Each row is a point on a landscape with many peaks, with its height.
A climber steps from a point to whichever of its 2 nearest points has the largest rise for the distance, and stops where none of them is higher. Distance is the straight distance between rows; heights are no part of it.
Z_978: -11,15,-1,11,3,-6,-1,-12,22,0,5,17,7,-17,-12,-20,10,-22,-3,23,14  (h 647)
Z_870: -15,-2,-20,5,4,0,12,-8,23,3,3,11,-1,-22,-10,-12,-6,-6,-17,12,-2  (h 622)
Z_236: -9,-1,-22,2,-11,14,2,8,1,-13,-9,1,-5,-9,-7,1,-8,12,-5,-21,-29  (h 247)
Z_693: 14,7,10,-2,11,-9,1,-2,-7,15,8,-2,-20,-3,7,-12,-9,-6,-6,-3,20  (h 355)
Z_529: 8,7,9,15,-4,14,-7,-11,-24,5,-1,0,-4,17,-3,11,13,-10,25,-8,-1  (h 377)
Z_18: -8,-17,-13,10,-17,10,-1,-11,7,-11,-10,1,3,-17,3,24,-8,25,2,-2,-15  (h 207)
Z_899: -5,21,9,-6,-5,-11,-13,18,-9,-6,5,15,16,-16,-9,-8,10,-24,-2,13,18  (h 191)
Z_625: -13,5,1,1,0,-5,3,11,11,2,7,20,19,-9,-8,0,17,-12,-17,19,10  (h 140)
Z_162: 13,4,10,0,-4,12,6,5,-6,3,1,-2,-2,6,2,2,6,-23,5,9,17  (h 231)
Z_628: 7,-9,-20,-10,23,-11,-4,2,-5,0,5,-13,-1,13,-1,10,-22,21,9,-13,-17  (h 407)
Z_223: -3,27,-3,11,-7,3,14,-20,-17,14,4,13,15,3,-4,-2,14,2,-6,1,16  (h 272)
Z_90: 4,9,6,-3,10,-20,-7,7,-12,9,6,3,-9,-18,0,-6,-9,3,-11,-7,20  (h 328)
Z_713: 1,-25,3,-7,4,-20,1,6,5,-6,15,-7,-6,16,-13,0,14,3,-8,6,2  (h 479)
Z_287: 7,-17,-21,-6,-1,1,5,10,2,-7,0,19,-5,-12,-8,-7,4,-9,-18,-10,-19  (h 393)
Z_884: -6,-19,-9,-9,-10,13,-1,0,21,-13,-13,28,-1,-6,4,-20,-6,2,-24,-4,-19  (h 691)
Z_269: -5,-14,2,-6,-16,9,-1,8,6,-6,14,-7,-11,-4,-5,23,-11,7,7,3,2  (h 78)
Z_908: -5,1,-7,-3,4,9,-14,8,8,-14,1,-8,-5,8,3,9,-7,25,16,-7,-39  (h 367)
Z_397: 8,-4,-6,5,-8,-28,-4,-12,-3,7,4,3,-3,-2,-3,-4,4,-6,1,9,28  (h 372)
Z_356: -1,17,-8,11,2,16,16,-16,-2,-10,-3,-3,3,-15,2,-2,-4,37,-11,-3,-25  (h 605)
Z_54: -5,6,-10,1,-13,-19,4,4,12,-1,2,12,10,-11,-11,-6,12,14,-16,-10,5  (h 438)
Z_43: 10,-2,8,-9,14,-4,4,1,-10,7,12,-19,-20,10,0,-8,-9,1,-4,-7,7  (h 379)
Z_931: 9,2,16,-8,-2,-17,-3,1,-23,1,9,2,2,19,-12,-15,5,-23,8,-6,24  (h 617)
Z_660: -5,5,22,9,8,-1,-16,-3,-7,1,2,-12,-10,29,-9,-2,2,7,21,-12,2  (h 507)
Z_478: -5,-10,7,-5,23,-9,-4,-3,-11,0,7,-24,-16,14,-7,0,-8,9,-2,-12,-15  (h 413)
Z_77: -4,-7,-19,-4,-6,-1,13,3,13,-3,9,7,-7,-1,-1,-11,10,4,-19,-5,-18  (h 453)
Z_837: -4,6,-15,0,0,7,-4,20,-4,-8,-9,0,-1,-2,4,2,-6,25,-2,-7,-20  (h 308)
Z_595: 6,7,-15,-4,6,10,15,16,7,0,1,0,5,-11,7,-1,6,-9,-15,15,-3  (h 148)
Z_193: -2,13,5,3,-4,-3,-1,-6,9,5,-1,17,15,-2,2,-20,12,-33,3,18,22  (h 648)
Z_900: 6,-18,-2,-7,-3,-4,4,3,4,-4,23,-11,-23,8,-4,0,7,1,-7,9,-4  (h 511)
Z_661: -8,-5,-3,-3,-6,2,7,8,16,-12,-18,19,2,-24,2,-20,-11,15,-23,-9,-9  (h 573)
Z_953: 0,25,15,-4,-13,-3,-8,-5,-22,10,-6,18,27,2,6,-7,15,-23,0,-4,16  (h 250)
Z_231: 2,28,23,-3,-14,-5,-10,0,-15,3,2,24,15,-17,-5,-15,6,-33,0,0,23  (h 218)
Z_280: 11,-18,15,-14,-11,-15,5,-11,-26,10,-9,13,20,19,-1,-21,6,-24,20,-17,2  (h 531)
Z_293: -4,10,4,11,-6,18,1,-13,-3,-8,-4,-7,-10,-23,4,11,-7,31,-4,-4,-20  (h 816)
Z_588: 7,9,8,4,-4,13,0,4,-7,7,-3,-5,-3,10,10,5,5,3,5,7,8  (h 251)
Z_365: -3,4,5,4,-7,6,6,10,17,0,9,21,1,-17,-11,0,4,4,-10,21,17  (h 116)
Z_298: -6,-18,-10,-5,19,-23,0,8,-10,-5,-9,-15,7,-3,5,6,-6,-11,-13,-2,-2  (h 371)
Z_687: 2,-16,4,-3,-5,0,-2,9,-3,-12,5,-19,-10,14,-4,11,-10,0,16,12,12  (h 64)
Z_336: 14,17,17,8,19,6,-14,-14,10,3,9,-14,3,17,2,25,-12,9,28,-10,-13  (h 505)
Z_348: -4,-19,-13,10,-16,2,2,4,3,-11,-6,6,7,-13,-5,23,12,7,-3,2,-10  (h 253)
Z_835: -1,10,-3,9,-3,16,-8,-6,-7,-1,12,-12,-9,12,-4,26,-10,9,29,-3,-10  (h 478)
Z_940: 7,-25,12,-8,9,-16,-2,-4,6,-6,14,-21,-2,17,-5,13,6,16,4,-2,0  (h 449)
Z_903: 0,0,-2,-6,10,8,6,6,24,7,17,1,-16,1,-4,-16,-8,-20,-2,25,8  (h 612)
Z_572: -14,2,10,8,-6,-15,-11,11,0,-6,-12,-10,8,1,-2,6,5,5,10,-6,15  (h 325)
Z_638: -9,-1,18,5,-5,7,-11,3,1,-3,7,-17,-23,15,-1,1,3,11,12,-3,-6  (h 456)
Z_821: -15,19,-6,3,0,13,7,-16,-1,16,0,-19,4,17,11,7,-10,13,4,-4,-4  (h 193)
Z_937: -7,19,12,15,-2,20,-7,-20,1,0,0,-5,-6,-5,9,14,0,32,7,2,-13  (h 744)
Z_787: -17,-2,-8,4,17,-2,-3,-4,28,2,1,13,6,-20,-11,-11,3,-20,-6,24,8  (h 718)
Z_451: -1,4,-19,1,-4,-8,15,-4,14,3,4,0,-4,-17,-6,-7,1,6,-21,-4,0  (h 527)
Z_826: 2,-4,9,-3,-13,19,7,6,16,1,15,2,-5,-6,5,13,-2,-1,-1,19,12  (h 95)
Z_833: -4,-14,-5,4,1,4,6,0,14,0,18,4,-19,-7,-3,-3,8,-14,-11,19,-4  (h 558)
Z_555: 13,7,10,-1,-9,7,5,-14,-24,18,-9,15,26,12,8,-2,18,-16,13,-9,7  (h 285)
Z_82: 8,7,8,6,8,18,-7,-12,-21,9,3,-7,-6,26,-4,13,-10,-3,32,-8,-6  (h 417)
Z_204: 21,-11,18,-2,0,5,-2,-8,-21,3,0,-5,-12,26,3,-8,-6,-8,20,8,10  (h 48)
Z_452: -5,-12,4,8,-1,-5,5,-20,9,14,2,-4,-11,2,4,-11,-6,-22,-5,12,20  (h 435)
Z_765: -5,-2,6,-3,-5,4,-12,9,7,-14,13,-13,-14,11,-1,9,2,25,18,-4,-19  (h 412)
Z_734: 2,16,-7,-13,-11,17,13,-8,14,-4,2,-19,-4,-14,21,8,-10,19,-5,-1,-12  (h 143)
Z_788: 18,-24,22,-6,-14,22,9,-10,-14,9,-6,1,-8,23,11,-10,-1,-21,17,5,-1  (h 40)
Z_532: 4,12,19,2,4,5,-9,4,-16,9,-16,2,8,20,10,-2,7,0,15,-6,10  (h 275)
Z_907: -9,25,-1,13,4,10,7,-19,-12,17,-9,-5,12,6,5,4,-4,10,-2,-6,4  (h 222)
Z_146: 10,6,6,-6,3,-2,0,-1,14,5,3,21,4,-1,-5,-22,-6,-33,12,20,31  (h 694)
Z_766: -2,-10,0,-6,20,-13,0,14,13,-1,-1,2,5,-21,-1,0,-12,-20,-10,15,14  (h 202)
Z_137: -10,-19,-3,-6,-6,8,8,4,27,-4,-9,-4,4,-16,15,6,-7,1,-13,8,-7  (h 716)
Z_489: 1,15,22,12,7,20,-16,-10,2,2,0,-8,3,10,8,22,5,16,18,-2,-13  (h 589)
Z_431: 4,-5,16,-2,17,-7,-6,6,-5,11,-6,-2,6,-1,19,7,5,7,-13,10,12  (h 600)
Z_525: 3,-6,17,1,-11,-5,7,-20,5,16,-4,7,-1,10,5,-15,5,-26,3,-3,22  (h 464)
Z_279: -11,5,-8,6,-10,-24,-4,6,3,-6,-8,-2,16,-3,-9,6,15,12,2,-10,5  (h 368)
Z_836: -7,5,-4,-6,-9,-14,8,8,19,-12,-10,19,15,-24,-8,-18,4,10,-22,-14,-3  (h 477)
Z_239: -3,-11,-18,-7,11,-8,-2,19,18,-13,-12,17,11,-28,-3,-5,-14,-14,-6,16,2  (h 188)
Z_404: -8,-15,12,1,8,4,0,3,9,5,-4,-10,-2,-6,17,16,-6,2,-11,13,5  (h 646)
Z_943: -5,2,-11,-6,10,2,0,-4,7,5,-2,-4,8,4,6,4,3,27,-10,-24,-31  (h 545)
Z_305: -1,-15,-13,-6,6,-9,3,8,2,-4,-10,-19,9,1,15,10,-1,4,-7,-4,-9  (h 397)
Z_111: 20,-32,-6,-10,4,-6,-3,15,-6,-21,2,-6,-9,-5,-9,13,1,4,0,-14,-16  (h 315)
Z_650: 3,-2,5,-7,13,-4,3,20,-1,1,4,1,3,-4,-4,-1,3,-27,-3,13,17  (h 215)
Z_48: -6,9,9,7,7,-11,-17,9,-16,-2,-15,-7,15,22,5,6,2,4,20,1,14  (h 296)
Z_381: 15,-5,17,-10,-5,-11,-5,-3,-32,5,-6,10,6,27,-7,-25,0,-13,25,-8,8  (h 570)
Z_844: 1,-14,-19,-6,-23,19,0,-10,5,-23,-16,11,-8,-9,-1,-2,-13,5,-7,-28,-22  (h 189)
Z_985: -1,26,-6,6,11,4,-7,7,-12,4,-13,-5,-1,-1,5,-1,-14,26,4,-8,-3  (h 257)
Z_725: -4,6,10,0,1,-20,-8,1,-16,-2,4,-12,-5,22,-15,-8,9,0,13,-11,13  (h 561)
Z_533: 0,-10,-15,1,-25,13,10,-15,13,-16,-9,4,-7,-26,2,9,-18,18,-9,-14,-20  (h 159)
Z_709: 3,21,-6,13,18,6,-10,-3,-11,9,7,-5,1,19,-3,9,5,12,15,-3,-13  (h 340)
Z_123: -8,-1,-9,-3,13,-3,-3,-1,-3,9,9,-14,-9,8,2,0,-7,18,-6,-15,-18  (h 459)
Z_682: 5,0,10,-3,-8,-13,3,-11,-15,10,-13,4,10,13,9,-24,5,-35,10,-4,13  (h 494)
Z_274: 2,19,-10,4,1,3,8,-4,-2,5,3,0,3,-4,-2,-2,15,27,-15,-11,-15  (h 720)
Z_671: 6,-26,-3,-1,-6,-6,-3,14,7,-15,4,2,0,-12,-5,17,19,0,-4,-1,-5  (h 286)
Z_277: 6,-10,5,6,1,-10,-9,4,-21,-9,-3,-9,-13,15,-6,-1,-13,-3,20,11,21  (h 56)
Z_31: -3,6,-14,-3,7,4,13,13,17,-8,-13,14,20,-29,1,-3,-3,-7,-18,15,-3  (h 169)
Z_10: -5,13,-13,0,-7,11,17,-11,6,9,6,-15,-3,3,12,4,-9,1,-10,3,1  (h 168)
Z_748: 1,-26,3,-13,4,-7,-1,7,10,-11,0,-22,4,14,6,16,3,12,3,-7,-13  (h 425)
Z_719: 4,5,9,-8,20,-2,-2,5,23,9,8,8,-3,-9,-5,-22,-11,-24,4,15,26  (h 656)
Z_370: -5,-24,-15,-13,-4,2,6,3,26,-12,-14,4,0,-8,14,-12,-11,-3,-17,-2,-20  (h 801)
Z_154: 2,12,-19,-2,9,-5,5,19,-16,-1,-7,4,8,-15,1,0,10,-5,-13,9,-6  (h 128)
Z_974: 17,-31,-15,-8,5,2,-6,7,-11,-18,-7,11,-10,-5,-2,5,-2,-7,-11,-19,-25  (h 343)
Z_923: 1,-3,-9,12,-12,-9,5,-15,3,8,4,-12,-15,8,1,-5,4,-9,2,4,13  (h 404)
Z_243: 1,18,-13,11,5,14,-9,-7,-7,2,15,-5,-13,10,-4,16,-7,24,18,3,-24  (h 405)
Z_989: -5,16,3,1,9,-7,-4,15,-6,5,-8,-1,-4,-12,1,-7,-3,13,-12,-10,2  (h 289)
Z_153: 7,16,-1,12,-11,15,6,-22,-23,15,-3,9,7,9,-3,10,15,-11,9,-8,5  (h 327)
Z_457: -15,15,4,3,-2,-6,-2,8,-13,6,2,10,17,-7,-7,7,11,-18,-10,8,13  (h 165)

For each start below, name the point where the climber stops.
Z_154: Z_274
Z_687: Z_835
Z_231: Z_835
Z_908: Z_931
Z_923: Z_931
Z_10: Z_835
Z_397: Z_931
Z_298: Z_146

Call two points neighbours if one is among the 2 nearest of the other. Go from one point of each pair to the other, from neighbour to neighbour, staying as high as possible. Name the lowest point that can't be avoided.
Z_835 and Z_370: Z_533
Z_837 and Z_274: Z_985
Z_787 and Z_146: Z_978
Z_274 and Z_293: Z_356
